Points, in no order, along strands that fork and pass close to each other.
Points whose rows are less than 64 apart are linked; no others are. Some points are linked to none.
j_132: [2, -3, 12, -6, -36, 0, -16, 10, 5, -30, 2, 11, 1, -28, 26, 30, 18, 21, -8, 10, -1, -16, -5]
j_224: [-19, -3, 6, 4, 17, 15, 0, -27, 3, -10, 17, 23, -25, 6, -24, 15, -12, -11, -6, 16, 0, -9, 1]
j_654: [25, 15, -13, -6, 1, -18, -14, 7, -2, 1, 8, -4, -4, -7, 24, -15, -18, 16, 2, 25, -4, 4, 26]
j_818: [9, -18, 34, 31, 19, -2, 5, -6, -7, 40, -11, -16, -17, -6, -9, 5, 4, -11, 4, -16, 21, 13, 19]
j_789: [21, -24, 29, 21, 4, 2, 14, 7, 16, 24, -7, -11, -4, 0, -7, 7, -6, -9, -27, -1, 17, 1, 13]
j_492: [-13, 37, 2, 13, -5, -20, -14, 11, -7, 16, -11, 1, -24, -5, 11, -30, 10, 16, 30, 8, 17, 2, 3]
j_168: [-9, 4, -29, -16, 8, 11, -24, 12, 4, 12, -1, 9, -28, -10, -35, 8, -9, -24, 34, -17, -1, 6, -11]
j_374: [14, 5, 7, -7, 8, 18, 3, -6, 14, 22, 11, -10, -4, 30, 2, -37, 0, -18, -27, 0, 4, 27, 5]
j_522: [-14, 4, -21, -11, -9, -23, -25, 13, -4, 15, 11, 27, -5, -11, -34, -5, 23, 26, 16, -9, 18, -27, 0]
j_436: [-16, 22, -21, -15, 21, 18, -11, -2, 2, -1, 13, 15, -17, 1, -20, -9, 6, -15, 46, -12, -19, 4, -1]
j_322: [13, 8, 25, 23, 33, 6, 16, -2, -7, 18, -10, -23, -23, 8, -7, -13, 2, -4, 25, -14, 5, 10, 31]
j_860: [2, 17, -17, -17, -11, -18, -21, -1, -3, 12, 4, 13, 7, -25, 23, -18, -4, 30, 0, 16, -8, 12, 4]
j_757: [35, -28, 4, 6, -3, -1, 21, -21, 6, -10, -10, -13, 24, 5, 0, 14, -8, -7, -45, -19, -8, 15, 7]
j_794: [-7, 1, 11, 24, -4, 5, 10, 14, -8, 10, -3, -23, 3, -7, 44, 22, 0, -5, 20, 19, 13, 3, -4]
j_701: [-14, -14, -6, -2, 8, 18, -22, -6, 5, 36, 12, -1, -14, 18, 3, 0, 6, -2, 25, -1, 20, 7, -2]
j_912: [3, 11, -27, 1, 11, -13, -3, 4, -18, -8, 1, -11, -10, -6, -7, 23, -23, -8, 11, 10, 1, -4, -4]
j_216: [-6, 38, 10, 1, -7, -25, -16, 25, -9, -6, 4, -15, -24, -1, 6, -22, 6, 3, 7, 12, 19, -17, -9]
j_81: [3, 12, 20, 6, 16, -1, -13, 4, -20, 2, 0, -17, -17, 5, -6, -1, -2, -19, 17, -7, 9, -7, 19]
j_767: [-5, -8, 4, -7, 16, 2, -11, -20, 3, 12, 4, 4, -9, 10, -51, -4, -3, -28, -22, -20, 5, 8, 0]
j_751: [13, 10, 9, 2, -6, -30, -3, 22, 1, -9, 0, -6, -9, -10, 9, -3, -10, 20, 2, 16, 1, -19, 7]
j_413: [12, 1, 27, 19, -6, -17, 33, 13, 4, -11, -26, -11, 18, 5, 7, -14, 9, 12, -4, -11, -5, -19, 1]
j_600: [-7, -2, 17, -11, -56, 4, -11, 0, 11, -26, -8, 14, 15, -17, 18, 1, 31, 43, 5, 2, -16, -6, -17]
j_592: [-7, 9, 9, 7, 13, 11, 29, -1, -7, -24, 10, 1, 8, 15, 21, 3, 11, -3, 4, 15, -17, 4, 10]
j_649: [-6, 13, 4, 3, 19, 24, 23, 14, 19, 0, -16, 9, -10, 10, -18, -25, -2, -9, 25, 8, -20, 10, -5]
j_977: [11, -28, -2, 19, 24, 23, 36, 15, 22, 7, 6, 5, -10, 10, -18, 17, -16, -9, 18, 15, -13, 7, -4]
j_245: [-21, -12, -8, -21, 4, 33, 0, -7, -6, 0, 21, -17, 21, 31, 26, 14, -4, -12, 6, 13, 6, -19, -19]
j_673: [-2, -12, 0, 37, -10, -21, 25, -13, -9, -11, -12, -23, -6, 5, 26, 27, 2, 2, -9, -7, 12, 10, -6]
j_11: [-7, -22, -1, 9, 19, 7, 5, -12, 9, 11, 30, 3, -18, 13, -36, 15, -5, -23, -13, -4, 4, 4, 0]
j_582: [-29, -17, 0, 8, -1, 27, -12, -15, -1, 34, 8, 16, 7, -6, 18, 19, 16, 5, 10, 2, 18, 14, -7]
j_565: [-5, -5, -8, -9, -22, -1, -2, -4, 1, -34, -1, 14, -5, -17, 6, 32, 3, 7, -8, 2, -14, -4, -16]
j_897: [-3, -13, 27, 14, 7, 2, 2, -14, 9, 10, -21, 6, -13, 2, -35, 0, -5, -10, -28, -15, 13, -3, -1]
j_604: [4, -3, -31, 4, 10, -12, 9, -22, -29, 4, 28, -15, 22, 12, 23, 4, -2, 0, -11, 7, 3, 21, 6]
j_966: [27, -23, 16, 27, -10, -15, 17, -23, 1, -9, -25, -21, 7, -6, 13, 25, -9, 0, -29, -19, 8, 4, 7]
j_683: [14, 2, 17, -18, -6, 15, -13, 6, -14, -7, -8, -21, 35, 0, 21, -6, -12, -19, -13, -5, -6, -5, 5]
j_554: [-3, 10, -30, -13, 16, 1, 1, -6, -15, 7, 35, -9, 4, 11, 1, -6, 4, -26, -4, -1, -4, 20, 4]
j_569: [-10, -18, -1, -4, -32, 1, -7, -35, 23, -18, -15, 36, 7, -4, 2, -3, 9, 30, -18, -4, -18, 2, -5]
j_747: [-11, -2, -7, 15, 1, -18, 25, -25, -16, -29, -4, 3, -1, 5, 16, 15, 8, 12, -6, -3, -15, 11, 10]
j_137: [2, -10, 5, 22, 27, 13, 38, 9, 21, 11, -28, 7, -9, -1, -13, -10, -11, 10, 15, 10, -13, 12, 8]
j_428: [13, -9, 1, 3, -3, 3, 16, 14, -20, -10, -4, -37, 38, 14, 7, 8, -8, -22, -17, -18, 9, -6, -8]
j_614: [4, -13, -12, -18, -3, -17, -19, -9, -9, -4, -18, -1, 23, -10, -11, 6, -26, 9, -2, -13, -6, -16, -5]
j_712: [6, 3, -23, -18, 3, 6, -19, 26, 20, 15, 11, 6, -20, 14, -27, -15, 1, -19, 17, -11, 5, 9, -7]
j_780: [-10, 3, -24, -15, -11, -18, -34, 18, -6, 35, 8, 8, -4, -9, -4, -1, 17, 14, 14, -9, 31, -10, 7]
j_509: [17, -10, -2, 10, 0, -3, 36, 21, -1, -21, -14, -25, 33, 20, 2, 2, -6, 0, -1, -8, -6, -19, -6]
j_464: [-23, 12, -4, 1, -4, 5, -13, 6, 0, 7, -2, 32, -19, -7, -49, -10, 15, 10, 22, -6, 8, -14, -7]
j_834: [-15, 20, 1, -6, -15, 3, 9, 23, 0, -21, 0, -10, -5, 5, 20, 2, 1, -6, -8, 15, 5, -4, -29]
j_418: [-25, 16, 4, 26, -7, -29, 5, 5, -15, -1, -20, 11, -4, -16, 17, 0, 18, 31, 21, 6, 12, 0, -1]
j_752: [-2, 13, 26, 4, -47, 3, -13, 6, 7, -6, -22, 24, 9, -35, 6, -8, 14, 27, -10, 2, -9, 10, -16]
j_527: [-15, 17, -16, -21, -11, 9, 3, -2, 0, -38, 23, 6, -4, -3, 20, 23, 10, 6, -6, 21, -11, -15, -23]
j_92: [34, -19, -5, -2, 16, 6, 25, -9, 16, 6, 15, -7, 18, 15, -23, -11, -11, -21, -39, -8, -11, 9, 11]
j_534: [-2, 4, 34, 4, 8, 28, -13, -10, -4, -5, -4, 24, -10, -17, -15, -5, 5, -10, -3, 0, -11, 1, 23]
j_813: [-21, -11, -11, -13, -13, 13, -18, -15, 19, 5, 2, 29, 0, -5, -13, 14, -8, 2, -11, 3, 9, -16, -22]
j_899: [6, -21, 7, -1, 10, 28, 11, 20, 0, 16, 27, -16, 16, 14, 0, 7, 8, -31, -3, 0, 3, 10, 9]
j_628: [19, 3, 24, 4, -14, 2, -20, 14, 12, 29, -6, -8, -1, -15, 13, -9, -2, -16, -28, 1, 19, 9, 9]
j_696: [-13, 12, -10, 20, -6, -17, -4, -5, -23, 5, -13, -12, 6, -15, 45, 16, -5, 11, 20, 8, 10, 3, -5]
j_623: [3, 1, -31, -10, 23, 14, -2, 3, -12, -9, 25, -13, -3, 7, -10, 20, -17, -14, 37, 15, -9, -15, 3]
j_446: [39, -18, 8, 3, -13, -15, 25, 17, 13, -14, -22, -14, 26, -12, -5, 1, 5, -3, -29, -31, -12, 11, 7]
j_936: [22, 31, 19, 3, 8, -15, -20, 24, 0, -6, 7, -15, -39, 12, -10, -30, 5, -6, 19, -7, 14, -4, 20]
j_550: [20, 15, -4, 9, 9, -9, -19, -16, -2, 25, -13, -21, -10, 2, 33, -22, -28, 6, 13, 7, 5, 13, 11]
j_340: [-6, -7, -5, -15, 0, 0, -8, -6, 6, 7, 4, -16, 5, 39, 13, -7, -22, 1, -7, 15, 12, -21, -16]
j_720: [23, 19, 14, 11, 17, -16, 38, 10, 2, -10, -24, -16, -1, -7, -15, -18, -4, 4, -5, -17, -4, -9, 1]
j_903: [17, 6, -2, -20, 2, -2, 7, 7, 8, 1, 11, 4, 21, 10, -7, -27, 3, -15, -41, 0, -8, 10, 7]
j_229: [-3, 7, -7, -10, -3, -15, -14, 0, -25, -16, -10, -22, 5, -8, 12, 13, -29, -4, 7, 1, 2, -27, -18]
j_537: [9, 7, 13, -33, -1, 13, -33, 6, -15, 0, -8, 1, 19, -17, 4, -15, -5, -13, 11, -12, -14, -1, 16]
j_671: [-13, 27, -3, 7, -1, -20, 14, 27, -4, -10, 1, 17, -24, -5, -32, -18, 16, 14, 13, 10, 0, -6, -8]
j_806: [-9, 14, -11, -14, -9, -31, -16, -14, -3, 3, -10, 19, 0, -11, -11, -24, -5, 44, 7, 8, -12, -4, -5]
j_661: [-21, -42, -8, 12, 6, -2, 15, -21, 9, 15, 13, 24, 20, 9, -15, 15, 16, 4, 2, -16, 1, -1, 11]
j_955: [-22, -22, 8, 7, -2, 42, 5, 0, 8, 2, -5, 25, 9, -19, 13, 30, 14, -5, 18, 2, -9, 11, -3]
j_674: [-10, -26, -15, 1, -19, -4, 0, -36, 14, -2, -1, 22, 14, 11, 26, 15, 8, 22, -18, 1, -1, 9, 0]
j_835: [-15, 6, -15, -8, -1, 6, -11, 21, 7, 31, 8, 9, -4, 1, 0, -11, 19, -1, 14, 3, 21, 8, -2]
j_102: [-13, -22, -8, 6, -5, 17, 21, 1, 15, -19, -3, 18, -1, 1, 3, 33, 11, 1, 5, 6, -7, -3, -11]
j_362: [3, -2, 30, 10, -30, -1, 2, -21, 19, -20, -30, 15, -1, -15, 3, -10, -3, 23, -31, -1, -9, 5, -5]
j_576: [22, 12, -11, 4, 3, -36, 28, 18, -3, -21, -15, -9, 1, -16, -19, -6, -6, 11, -14, -5, -16, 6, -5]
j_463: [0, -10, -15, -14, 8, 29, 0, 9, 0, -15, 27, -11, 7, 9, 5, 33, -12, -21, 4, 21, 1, -16, -15]
j_918: [-2, 1, -24, -32, 5, -16, -29, -13, -2, 5, -5, 15, 0, -13, -17, -13, -21, 18, 20, -5, -13, -14, -4]
j_933: [-10, 17, -1, -8, 18, 26, 7, 5, -7, -19, 10, 3, -3, 7, 0, -7, 6, -19, 18, 10, -26, 7, 3]
j_359: [-12, -17, -24, -3, 5, -7, 5, -40, -6, 9, 28, 12, 26, 10, 27, 5, 10, 8, -18, 1, -5, 14, 11]
j_376: [12, 5, 11, 9, 13, 15, -3, -25, -7, 23, 4, -28, -7, 17, 27, -19, -16, -6, -16, 8, 4, 25, 6]
j_257: [-9, 15, 4, -24, 4, 3, -13, -4, -1, -15, 21, 10, -3, 13, -16, -15, 2, -2, -14, 8, 0, -21, -2]
j_578: [16, -7, 9, -35, -2, 18, -48, 2, -1, 13, 8, -2, 8, 5, -12, -16, 2, -26, -2, -25, 1, -3, 14]
j_247: [-6, 15, 4, 14, -20, -36, 23, 27, -2, -29, -12, -1, -13, -17, -11, 3, 22, 15, 2, 2, -6, 5, -16]

Follow the links from the first point to the second, and from the first to the third. Name the last point that the two ways share.
j_537 / j_168 / j_582 -> j_835
j_918 / j_565 / j_977 -> j_933
j_835 / j_81 / j_623 -> j_654
j_834 / j_509 / j_966 -> j_835
j_806 / j_569 / j_137 -> j_933
j_701 / j_936 / j_918 -> j_654
j_224 / j_835 / j_418 -> j_216

A fork is a point with three links. Follow the links from the first point to the second and name the forks in between, in order.
j_576 / j_446 -> j_835 > j_933 > j_757
j_860 / j_649 -> j_654 > j_757 > j_933
j_604 / j_428 -> j_565 > j_835
j_835 / j_340 -> j_933 > j_757 > j_654
j_527 / j_806 -> j_565 > j_835 > j_933 > j_757 > j_654
